Points, in no order, along strands that fork, close into loops and pass close to each other.
In the rows, zero is written as 128.
Two points are linked if the straight distance between their rows is under 112. Some points are linked to none.
kis: [126  96 160 147 133 119  88 197 106 124 142 112 140 154 151 132 139 139
 190 148  90 126 136]
varel: [111 121  87 150 131 146 123 179 121 108 110 150 125 159 175 103 176 123
 146 126 118 145 146]
bofi: [106 104 133 145 103 119 132 145 128 102 105 129 133  99 164  93 117 157
 165 161 166 127 146]
Nefu: [198 127  93 112 161 123 141 183 138 109 118 176 141 120 185  89  98 166
 159 101 142  92 133]
Muna: [123 124 117 152 107 158 102 183  84 179 106  98 119  82 135  75 153 105
 109 161 141 139 131]
Kif: [114 126 101 108 184 147 126 138 177 122 109 184 121 156 167  71 155 111
 104 116  89 146 137]
Pila: [152 172 116  72 137 160 144  61 124 103 116 103 150 161 151 188 161 133
 102  88  95 109 128]
voni: [170 147  74 134 180 140 139 154 163  79 103 108 144 112 172  75 175 183
 107 104 126 125 150]
Mifa: [175 103 136 154  96  92 104 166 155  97 144 119 162 103 134 124 116 189
 149 172 120 155 171]
Lapen: [ 66 107 121 124 154 154 109 135 126 149  98 129  93 155 130 120 132 111
 120 155 158 143 143]
lif: [101 132 154 164 122  93 114  72 165  94 111 108 104  86 132  72  66 143
 161 200 169 132 121]
nop: [ 95 153 122 138 154 149 121 110 143 168 110  87  96 104  96 118 118  73
  71 118 159 134 102]
Zos: [196 162 206 119 134  95 149 162  92 128 137 112 138 123 119 188 121  87
 106  98 133 118  73]
kas: [189 143 150 107 157 161 141 185  94 163 116 161 125 115 175 112 105 114
  91  83 136 116  82]
zepa: [ 97  93  92 180  70  63 124 137 108 126 165 152 123 175  90 111 152 120
 171 107 132 132 121]
mufup: [141  89 123 150  99 106 106 170 164  91 138 152 129  83 149  80  93 174
 162 171 149 158 166]
Sizap: [185 176  98 143 127 138 117 107 180  81 125 121 141  66 154 106 117 152
  88 156 153 133 128]
lud: [163 163  93 157 125 122 108 145 102 112 139  89 158 139 146 156 190 149
 135 135  73 138 146]
Lof: [ 97 132 116 152 120 129 133 191  83 145 123 183 103 119 160 110 143  78
  99 115 143 150 112]
zudom: [152 140 210 103 122  71 156 153 114 132 139 129 127 161 106 198  85 120
 146  91 123 107  70]
zetez: [216 115 146 128 137 125 119 176 147 155 127 104 116  78 123 111 105 161
 106 128 160 130 121]
Fune: [127 107 117 124 104 110 108 113 126 155 154 117 136 181  80 153 137 149
 155 129  76 133 177]
Mip: [ 87 132 115 139 115 114 150  68 154 166 150 110 112 129  29 120 106 110
 108 162 141 121 114]
Zuf: [128 110  94 129  93 144 128  84 130 181 166 133 134 183  49 141 156 164
 125 143 113 152 134]
zilil: [125  87 184 116 136 120 151 157 146  83 154 186 119 144 189 147 101 140
 172  79 112 130 113]
bimid: [ 81 138 162 112  53 131 144  32 106 118 143 151 120 134  76 128 125 127
 143 114 112 100  77]
razo: [155 174 140 119 143 141 160 159 126 128 109 173 135 110 154 143 102 113
  70  90 145 121  77]
rap: [142 145 121 165 130 101 122  92 182  63 108 134 114  99 177  64  84 146
 151 193 159 141  96]
zipov: [137 156 121 148 117 125 143 184  83 124 122 209 151 114 175 148 130  98
  97  86 126 130  88]
nufi: [183 138 198 120 122 133 133 138 104 165 129  96 136 105 108 166 118 114
 103 123 120 128  96]
nibi: [139 110  90  57 202 158 169 125 183 137  97 177 130 144 160  62 155 127
 127 117  40 130 130]
zofaf: [141 121  79 131 189 133 129 170 149 126 104 172 137 106 168  60  77 150
 149 109 133  97 152]
pamud: [ 84  73 161 158 114 128 118 185  93 114 130 137 123 134 163 109 118 142
 191 142 137 131 139]
rosaf: [ 95 106 113  96  83  94 104  75 111 153 153 154 125 211 106 137 159 135
 165 126 114 135 162]
merug: [111 138 145  73 154 167  82 127 121 185 104 148 105 148 159 116 165 111
  76 128 144 173 168]
tov: [125 132 110 168 120 172 101 176 138 163 103 113 126  54 138  43 110 127
 103 182 160 141 139]
Zad: [182 125 125 153  82  59  98 156 146  94 157 120 143  84  97 147 121 142
 128 174 123 145 165]
Lezu: [156 108 177 128 142  68 152 135 105 140 149 112 118 159  84 186 102 147
 184 104 138  99  88]
mev: [124 141 145 118 155 206 139 115 151 141 102 128 142 109 170  79  98 146
 101 148 107 114 108]
Lilub: [216 125 118 131 124 126 127 179 123 125 114 151 142  91 162  98  97 167
 112 107 152 130 136]
Bidef: [177 130 165 107  97 119 126  86 128 108 127  87 153 107 125 168 118 185
 167 173 133 112 147]
tefes: [133 111 120  98 144 135 138 109  92 189 136 114  92 162  82 178 116 132
 109 115 158 126 115]
kol: [125 170 147  97 164 159 164 110 156  94 107 140 125 124 166 148  99 130
  89 100 126 115  89]
tese: [157 120 160 156 137 101  84 179  94 126 121  86 172 134 156 123 145 163
 179 187 111 117 106]
ditaz: [ 77  52 151  87 134 161 136 133 182 102 143 165 123 147 181  89 148 128
 187 139  84 154 159]
paseb: [120 168 124 108 113 145 133 120  97 127 113 134 140 143 132 182 135  95
  78 118 114 141 116]
modet: [114 127 136 120 154 157 137 165  69 172 103 106  59 120 141 126 141  93
  75 108 186 116  91]
dofi: [133 116 178 113 147 106 165 146 123  88 131 156 109 159 162 189  88 136
 144  52 118 124 119]
Rig: [ 60 120 154 138  56 121 136  70 114 121 130 127 132 127  84 130 115 141
 174 153 107 105 117]
dat: [ 70  88 151 112 108 141 134  66 122 147 127 123 116 156  97 153 112 145
 170 164 115 121 151]
nor: [159 131 173 125 157 140 153 197  84 167 122 132  83 106 130 134 126  89
  91  78 154 117  78]
nas: [164 141  99 139 130 136 107 106 111 127 138  94 153 141  90 162 161 165
 128 115  80 120 165]
togup: [175 118 119 145 101  85 148 108 116 129 163 122 139  80  42 101 133 100
 121 165 199 116 155]
soser: [152 142 142 123  86 120 131  70 133 109 124  77 158  84 104 138 122 144
 148 189 169 107 135]
tifu: [135 148 161 114  98 169 140 113 119 147 127 105 160 115 108 163 109 124
  89 137 107 129 122]
rup: [ 88 112 134 124 140 145 139 119 149  70 143 206 134 145 212 100 143  90
 152  84 116 122  99]
kime: [ 93 131  67 140 118 132 127  52 156 192 161 123 109 163  27 117 131 147
 136 151 148 148 134]
fet: [194 113 152 136 142 157 131 126 150 153 130  83 118  62 110 138 132 153
 127 154 165 115 138]
kes: [141 132 185 106 123 130 108 148 104 138 143 125 146 186 127 186 124 111
 127 123  60 118 116]
Fafa: [103 138  97 129 153 141  97 112 151 167 118 110  94 139  90 126 136 104
  76 136 154 153 147]
tiz: [103 118  94 155 171 151 125 172 150 137  95 130 109 125 143  52 112 140
 122 110 145 126 131]
terod: [ 91 122  86 157  85  66 136 136 109 103 151 144 126 130 102 146 121 122
 143  93 122 112 137]
Vipib: [127 130 135  82 128 159 126  58 108 176 129 113 125 178  96 183 129 110
  95 138 156 122 134]
dop: [110 157 166  94  74 150 171  32 125 150 133 116 141 125  69 148 117  97
 109 135 104  82  86]
zazu: [100  97  99  85 174 142 158 147 162 105 133 202 133 151 189  84 155  96
 132  84 114 132 122]
Vanu: [133 101 193  90 136 152 119 108 107 117 125 115 144 175 146 178 130 150
 168 127  67 119 146]
Ninom: [148 157 115 106 135 160  79 157 108 169 126 140 125 120 136 135 173 100
  75 118  97 177 166]
gasef: [ 90  43 182  98 150 156 138 146 157 105 162 176 114 167 191 123 102 134
 187  96  87 137 138]
Sodif: [123 186 106  98 124 150 138  36 151 105 129  90 161 145 101 171 131 137
 108 116  96 102 114]
zapit: [ 65 117 107 158 123  93 132  94 167  52 143 153 119 108 148 133 100 110
 164  68 131 130 123]
Baf: [165 126 131 150  87  78 143 144 111 102 151 125 153  81 104 113 122 107
 138 184 164 123 161]
rore: [153  95 163 114 177  97 133 153  99 176 145 102  90 183  89 194 113 131
 138 115 135 124 103]
Dupu: [ 92  68 168 106 135 133 115 122 128 135 134 138 113 185 137 172 126 138
 179 151 103 127 166]
gade: [ 91 113 150 130  96 129 163 111 104 167 143 135 128 113  66 132 100  90
 112 165 137 124 132]
Nomi: [ 74 140 124 150 158 126 146  75 156 182 124  99  86 106  50 122  96  66
  96 144 165 124 101]
genep: [109 145 133 156 100 161 134 165 102 157 111 130 146 103 156 109 142  83
  85 143 135 134 118]
Rufek: [158 161  98 132 135 138  80 161  85 132 135 110 157 129 133 151 196  95
  98 120  73 147 142]
Ruz: [117 146 136 137 100  82 125  57 156  91 134  88 123  64 107 117  93 155
 144 202 159 104 130]
kigu: [134 114 112 145 142 140 145 133 119 164 124  62 108  76  83 130 132 136
 115 138 161 110 125]
Zatu: [104 126 100 160 110 104 132 167 125  98 129 149 132 132 157 145 141 119
 144  88 128 126 140]
tol: [195 191  84 125 137 153 121 139 170  87 113 118 168  79 155 121 126 155
  75  88 114 140 130]
lam: [124 185 120 105 103 165 150  39 141 161 124  79 140 129  94 155 132  84
  98 144 118 101  90]
rukod: [155 178 102 105 134 118 123 111 104 101 140 130 152 173 140 194 159 110
 112  87  89 130 128]
Lebo: [ 79 127 148  88 173 143  96 123 137 182  90 144 114 180 142 126 144  92
 129 128 167 174 186]
zubiz: [134 149 150 110 131 116 161 127 139  91 119 127 122 118 119 187  87 145
 110  83 135 120 119]
tizik: [161 124 156 145 112 141 108 117  89 120 128  75 165 130 147 144 150 176
 182 179  99 123 139]
Zin: [ 77 118 127 129 160 113 117  93 176  52 146 158 115 125 195 114 121  83
 165  77 124 143 106]
bazu: [108 129  85 121 153 161 116 152 160 107 106 150 132 137 152 113 175 116
 118 133  84 162 166]
diza: [149 146 160 116 104 110  91 131  84 169 143 109 152 189 105 163 167 102
 136 145  71 116 104]
vig: [ 90 101  81 142 170 146 112 162 151 152 132 106  86 117  74 116 138 141
  92 110 150 162 161]
peguz: [153 125  87 162 165 122 123 149 150  83 105  86 135 103 136  96 156 191
 128 125 165 118 156]
Kop: [ 93 123 130 114  75 102 138 117  73 168 142 149 122 157  86 126 131  95
 130 148 129 129 126]
Git: [ 75 143  79 164 143 104 133 130 160  62 132 122 140 115 149 117 127 118
 133 108 126 134 139]
potip: [189 181  72 137 176 146 136 147 138 109 110 135 144  81 172 102 145 156
  88  81 151 113 123]
Bodu: [ 84  63 112 168  74  78 137 129  94 124 172 123  98 149  74 108 134 146
 208 135 141 117 127]
keki: [142 148  97 164 136 114 128  99 168  72 106  94 135  94 154  88 126 169
 122 173 178 119 121]
Kopi: [ 70 141  99 117  73  93 120  66 106 150 129 166 124 187 104 117 136 102
 132 124 141 129 127]
Bota: [ 97 111  81 186 153 112 109 191 130 127 119 110 113  98 117  90 145 132
 123 110 152 149 157]

A tip is a point with one link. Name the tips that can be reached along the links from each point below, in the order of the rows.
Lof | tov, ditaz, modet
Bidef | togup
zetez | kigu
zapit | nibi, Bodu
Dupu | Vipib, diza

A piece is all that can be reached along the links. How many separate loops has the piece of each point below (a circle has one, a figure eight two, a Y none), and how many tips (points with one link)?
rukod | loops 0, tips 2
terod | loops 1, tips 2
bofi | loops 1, tips 1
zilil | loops 0, tips 3
Mip | loops 2, tips 1
